Each row is a point on a tangle of strands that fork and nearly touch. The rows are in no order.
In the rows, 128 means zero.
Points whose rows are less than 107 apart are linked; no others are. Some points are linked to none.
pona: [124 134  90 163  91  98 171  81 102 163 128 130 146 140 125 158  84 134
 100 137 135 115 100 136]
Bave: [ 91 132  60 146 137 133 151 133 115 186 135 131 111  68 147 128  89 130
 105 153 138 105 113 130]
Kazo: [145 166 128 135 106 109 162 130 118 105  93 108 114  95 159 134 112 122
 143 141 157 160 162  78]
gat: [137  65 142  86 126 143 114 149 128 111 127 110 125 133 135 141 116 156
  78 125  86 172  77 200]
Tobuk: [ 74 112  71 115 103 156 113 132 130 109 144 180 153  70 156 150  96 113
 153 118 146 184 126 146]
kurum: [128  77 131  89 203 159 140 168 174 148 122 147 119 124  97 104 142 122
 132 143 146 117 133  80]
zep: [184 191 147 164 148 152 181 150 120 133 116  86 136 110 107 137 108  95
 129 146 172 120 161 105]
beb: [182 111 166 139 106 121  97 107 127 105 116  82 111 155 110 145 131  92
 127 139 115 158 117 167]
zes: [182  68 158  98 103 151 103 192 114 159  83  50  83 135 130 145 118  87
 104 161 115 189 130 146]
vut: [ 74 101 104 131 190 163 154 171 142 161 162 171 179 140 127 110 140 147
 109 109 125  72 133 144]
feg: [ 83 162 140 166 104 107 122 103 107 167 185 185 141 113 134 125 142 105
 150 109 120  61 133 119]
pemut: [157 114 129 100 155 158 167 143 174 113 103 167 141 119 106 141 133  70
 162 141 169 169 176  71]
Lavir: [159  97 141 121  95 112 185 129 112 123 126 110 181 158 108 161 136 138
  66  95  99 156 147 126]
totos: [ 76  86 128 110 146 118 139 153 151 165 162 185 175 150 131 105 172 143
  92 100  95  76 138 114]
ruma: [107 103 108 112 150 131 130 128 139 109 139 172 150 146 131 113 177 142
 146  98 109 138 157  98]
Loni: [ 96 139 169  94 144 106  60 147 119  97 147 124 117 137 162 107 186 179
 136 102  65 113 110 161]
tuz: [ 94 101 152  92 127 147  64 151 124  92 171 134 148 141 138 122 157 174
 128  83  74 133  97 190]
Sotiz: [114 123  71  93 144 121 135 114 143 127  84 167  73  95 136 123 106 132
 164 169 178 141 116  76]
Rifi: [114  94 153 110 113 115 112 118 134 113 138 133 156 176 117 120 193 125
 111 101  81 130 159 109]
nul: [137 177 163  83 126 113 143 142 126 162 150 139 128  70 129 170 103 115
 108 163 160 110 120 172]
bimaf: [128 171 140 156 140 104 131 120 123 123 124 136 117 159 129  89 177 140
 154 108 121  73 148  65]
gad: [107 185  97 158  94 110 197 110  92 141 139 162 178 110 134 143 117 104
 130  84 153 132 157 115]
budit: [106 174 165  76 121  88 137 116 135 145 162 181 150 110 134 140 142 157
 119 109 130  60 134 122]
lamod: [159 142 120 145 146 149 104 124 138  72 101 105 102 104 126 127 115  90
 166 159 162 167 134 140]
kebus: [120 143 119 126 114 126  90 107 125 154 141 143  92  86 142 151 102  94
 140 167 147 129 106 156]
Tele: [142 100 102 207 136 155 128 109 106 126 126  75 141 201  97 104 143 105
 106 112 100 114 133 143]
mige: [155 103 162  60 111  79 159 110 146 123 112 145 133 159 117 140 141 180
  92 112 114 104 119  99]
nis: [220 114 202 140 126 164 128 146 121  78  90  44 120 169 107 113  96 107
 110 137 138 168 122 136]
bos: [ 70 142  67 160 133 147 136 106 132 150 196 202 148 119 163 113  74 158
 160  83 161 105 112 141]
gos: [ 99  82 122 144 160 110 108 126 146 138 135 148 139 203 100  92 169 141
 131 105  92  68 111 125]
domup: [183 116 152 119 158 183 167 152 171  90  84 111 133 121 101 136 106  87
 150 158 184 165 151  82]
murub: [131 158 125 116 117 128 125 132 136 167 110 129  88  79 132 149 109  77
 146 182 178 131 132  99]
noke: [118 145 131  78 137 114  91 125 145 105  99 158  83  92 152 116 129 109
 177 162 164 120 126  92]
vot: [119 106  96 132  70 120 195 119 106 149 123 131 176 116 121 168 121 138
  65 105 114 184 142 114]
Pelo: [124 136 107 129  99  94 108  90 106 110 119 127 101 114 159 139 120 179
 125 139 105 145 106 148]
baso: [ 74 137  70 147 120 181  91 128 133 107 194 162 158 111 160 106  85 150
 175  93 152 127 114 166]
Kiz: [130 109 149 135  98 109  94  92 124 142 125 117 126 147 122 144 143 115
 121 124 111 125 113 181]
kod: [154  73 159  74 123 127 109 184 125 151 101  83  79 139 130 137 143 135
  98 140  83 179 136 128]
roz: [131  95 124  93 119 110  94 125 123 135 116 104  83 114 157 144 102 170
 108 145 106 173  80 169]
zon: [162 177 147 137 118 114 197 135 113 131 136 104 153  95 105 161 108 103
 100 138 167 134 154 129]
pumev: [ 93 103  74 113 113 151 117 152 126  98 128 134 135  83 165 138 132 125
 121 129 119 220 146 140]
zeg: [ 77 129 150 115 103  82  68 139 104 142 164 145 130 118 179 117 174 162
 131 110  72 105 133 145]
lik: [154  94 111 101 150 133 139 118 143 121  78 118  97 141 118 140 111 163
 114 154 139 146  87  96]
fisap: [ 85  98 153 134 129 132  67 113 149 147 127 148 128 180 107  96 177 108
 151 116 106  92 106 144]
kabe: [148 155 143  71 190 144 133 119 185  98 126 174 112 108 104 119 113 114
 179 141 179  77 111 107]
nogu: [108 104  69 146 156 155 152 158 120  85 133 119 145 102 145 121 121 156
 128 105 119 184 139 160]
Gep: [144 112 104 201 114 140 110  88 115 101 109  95 133 188 113 110 160 100
 149 117  98 153 146 119]
tafal: [108 104 123 158 124 151 118 158 125 185 158 102 157 124 119 143 159  72
  91 140  96 125 141 174]
Lami: [114 181 138 104 106 115  90  98 137 115 135 149 105  73 155 144 122 127
 174 154 169 121 114 136]
Nor: [102 191  71 183  96 122 163 114  92 130 128 141 148  82 156 148 120 105
 152 118 143 161 152 118]
Nusor: [144 139 143 176 107 131  79 131 105  82 113  80  98 156 125 110 171  97
 166 124 114 160 148 104]
dopa: [ 97 135  94 159 173 167 160 172 138 104 151 120 161 127 132 112 138 118
 134  91 106 144 139 158]
guz: [149 147 136 107 128 139 149 122 158 124 116 157 123 100 118 150 132  59
 162 148 178 135 148 109]
lizin: [149 136 117 132 153 117 106 108 126  64 106 102  89 159 117  96 144 188
 150 112 102 135 110 113]
Vetop: [ 81 156 106 114 130 124 163 171 117 181 141 135 116  68 148 139 123 149
 101 146 129  98 125 111]
Rol: [ 90 139  86 121 127 172 101  96 151  91 165 181 135  94 159 124  82 145
 181 110 171 166 133 150]
buvuk: [111 155  90 151  85  96 150 136  90 201 128  99  92  80 154 150  81 135
  97 166 139 115 111 128]
Bik: [138 139 174  54 125  74 142 113 125 148 120 158 121 118 128 140 138 154
 115 153 134  76 124  97]
Vadi: [155 186 161 143 116 111 172 116 122 109  99 135 111 122 136 109 120 115
 160 142 150  77 158   4]
roto: [185 175 191 142 140 140 154 191 126  92 115  80 133 114 118 115 123 110
 125 144 143 136 171  82]
gazur: [ 71 104  74 134  93 133  88 143 125 125 115 148 109  91 169 135 155 102
 144 141 112 195 156 107]
bug: [149 127 125 194 127 139  88 112 106  87 132  61 129 154 125 104 146 124
 123 118  99 153 114 208]
gem: [ 96 106 107 141 140 127 139 196 122 193 151 135 125 101 137 128 141 115
  98 142 115  95 147  94]
zores: [214 107 177 122 135 162 152 155 150  58  88  86 118 141 125 117 100 109
 132 144 163 188 143 109]
vozu: [128 107 105 132 160  89 125 111 115 143 113 114 108 175 123  81 116 212
  99 130  86  77  84 108]
Dubit: [ 92 149  95 145 134 130 156 114 124 165 166 189 148 118 133 119 105 115
 146 105 145  83 112 127]
Fofo: [135 138  66 148 137 146 155  79 135 123 131 153 125 118 110 141  56 155
 141 143 169 134  90 156]
Nodez: [141 157 181 115 143 147  67 105 153  48 133 107 133 156 113 110 159 111
 157  93 134 128 103 211]
Fiba: [170 158 168 189 100 137 110 159 108 139 103  55  84 149 124 114 113 114
 127 167 118 119 160  90]
bibip: [111 153  95 203 130 127  89  98 104 105 128  80 110 148 125 117 130 138
 162 110 108 125 116 177]
zus: [163  78 188  39 139 121 138 194 139 138 112 101 115 114 114 141 137 146
  67 136 106 169 132 153]
bisu: [128 208 143 138 114  90 207 113 101 137 149 133 167 103 129 158 115 131
  99 108 141 105 155 134]
suk: [108 176 178 100 145 115 135 136 128 158 176 152 161  97 132 168 120 152
 107 121 135  75 118 166]
kadu: [ 87 122 105 148 143 163  82 117 132 149 171 147 134 124 129 122  97 119
 141 138 132  83  96 180]
Diz: [118 168  94 140 127 153 130 145 113 127 163 113 136  56 145 146  61 143
 128 141 131 143 104 194]
Reku: [193  78 172 120  95 145  88 134 119 140  97  48  85 169 110 139 110  74
 109 143 110 199 123 162]
fisaf: [150 133 150  87 200 150 134 158 178 113 109 150  97 132  93 108 120 135
 155 152 172  96 123  65]
fuf: [ 87 139 101 126 196 144 142 152 156 136 145 168 136 133 123  88 132 152
 153 106 142  79 136 114]
Zitor: [160 145 148 137 137 119  89 106 119 102 103  88  85 143 136 113 156 133
 167 123 119 117 120 112]
zote: [153 142 165 156 137 149  73 131 119  59 124  70 118 164 119 102 146 102
 146 105 127 163 105 225]
Pon: [116 100 116 121 152  83 126 105 140 155 117 172 130 180 116 102 135 184
 128 118 103  72 119  87]
fef: [111 174 128 119 217 152 134 127 178 120 147 178 110 116 122  96 130 134
 196 106 173  81 126 107]
letem: [134  88 135 140  81  91 139 123 111 136 116 117 163 161 127 134 159 151
  82 110  74 142 154  91]
redi: [111 122 114 173 136 160 147 174 126 138 144  90 165 124 120 129 149  81
 118 123 117 150 164 141]
bigep: [127 112 176  95 170 166  70 123 159  72 118 129 124 169 101 100 165 136
 144 101 125 109  98 183]
bokif: [165 113 103 149 159  97 119 101 107 122  94  96  86 169 122 103 116 202
 139 120 100 112  85 144]
Kulo: [106  81 128 116 104 142 119 191 123 206 146 117 130 127 117 147 148  98
  81 152 102 108 169 129]
bulu: [141 144 154 174 112 113 138 119 116 143 134 113 151 188  96  92 182 109
 134 114 111  79 164  82]
tobo: [ 79 130  93 119 132 115  97 106 141  87 140 165 110 112 163 106 138 181
 170 106 128 126 119 107]
tarit: [143 108 165  71 156 147 140 173 150 133 127 114 127 100 111 143 135 118
  95 145 131 133 137 146]
zav: [153 187 152 150 105 110 165 119 113 110 117 130 136 121 141 138 141  90
 158 128 164 123 182  52]
Tafom: [124 140  89 167  75 114 146 135  92 175 103  96  91  99 147 153 116 113
 111 155 126 129 158 105]
Dok: [128 112 100 103  79 104 196  95 123 121  92 152 172 107 125 155 114 122
  99 112 153 193 148  90]
Kos: [151 148  97 175 106 106 168  66 104 150 140 142 176 168 103 136 113 128
 111 108 112 102 127 146]
Zafe: [ 97 150  76 158  90 123 133 108  81 119 135 136 134 101 165 132 113 155
 127 121 121 156 128 146]
mur: [154  96 107 127  88 110 173  83 111 165  95 119 142 140 105 168  73 136
  76 146 133 162 107 126]
gavav: [155 177 167 116 113  87 127 108 127 107 107 120 101 132 140 103 157 143
 163 128 133  65 145  48]
Resuv: [117  87 145  98 123 141 110 145 119 104 162 130 152 144 139 154 145 154
  98  87  85 183 110 196]
fep: [191 128 179 149 124 124 126 155 109 107 112  44 108 151 121 117 116 118
 100 144 118 158 104 185]
noper: [ 96  95 164  97 113 107 120 108 147 180 156 182 178 161 113 125 162 132
 122 120  93  88 131 135]
kufin: [109 198 141 123 146 134 130 154 131 121 166 141 125  48 155 151  99 129
 134 146 168 130 115 178]
Let: [139 131 113 176 113 110  88  61 116 119 138 123 119 156 131 132 119 132
 160 108 123 112 101 169]
lupa: [127 101 101 152 143 151 140  66 153 157 138 170 158 179  87 117 119  81
 145 113 149 102 100 142]
vomeb: [183 155 211 146 113 138 130 205 109 125 113  44  97 140 145 111 114 123
 107 158 116 121 166  91]
giv: [128  99  79 125 140 133 147 129 139 159  87 126  84 110 121 136  81 142
 117 164 159 136 107  82]
muf: [151  68 140  78 133 110 114  98 140 135 104 139  96 168 117 125 131 184
 100 138 105 126  94 113]
nov: [140 136  87 140 146 146 143 131 122 124 121 118 126  91 128 156  77 134
 118 145 153 163 104 162]
zif: [117  91 182  86 156 151  46 134 165 118 136 132 121 157 105 111 185  97
 134 118 106  97 108 150]
tel: [159 121 140 174 106 110 159  65 126 140 133 135 172 194  93 122 147 112
 114 110 128  97 140  90]
bez: [101  67 103  98 166 151 131 141 170 143 122 182 142 153 116 113 146 127
 127 126 125 133 124  97]
Kuban: [135 147 162 109 180 132 127 167 137  99 117 108 127 122 109 115 156 122
 127 138 141 125 139 126]
nekap: [107  91 139  86 133 129 122  93 164 135 157 191 181 144 115 148 130 132
 125 113 127 110 122 157]
Vas: [127 146  97 141  95 110 160 144  99 145 101 106 125  80 150 142 109 119
 113 158 135 188 150 103]
kuge: [ 72 156 141 154  89 114  69 119 105 157 189 152 141 122 157 116 170 130
 153 126  85  81 131 135]
givif: [153  88 119  94  76 103 179  79 124 145  81 161 143 145 115 166  92 127
  98 135 158 147 127  75]

A fork is a point with three links, a tip a point with one. Leave the first point through the second and follow the links. Name the first fork or tip that comes.
gat / Resuv -> pumev
bulu / tel -> nekap
fisap / gos -> Tele
giv / Sotiz -> beb
noke / Sotiz -> Fofo
Pelo / Zafe -> Fiba
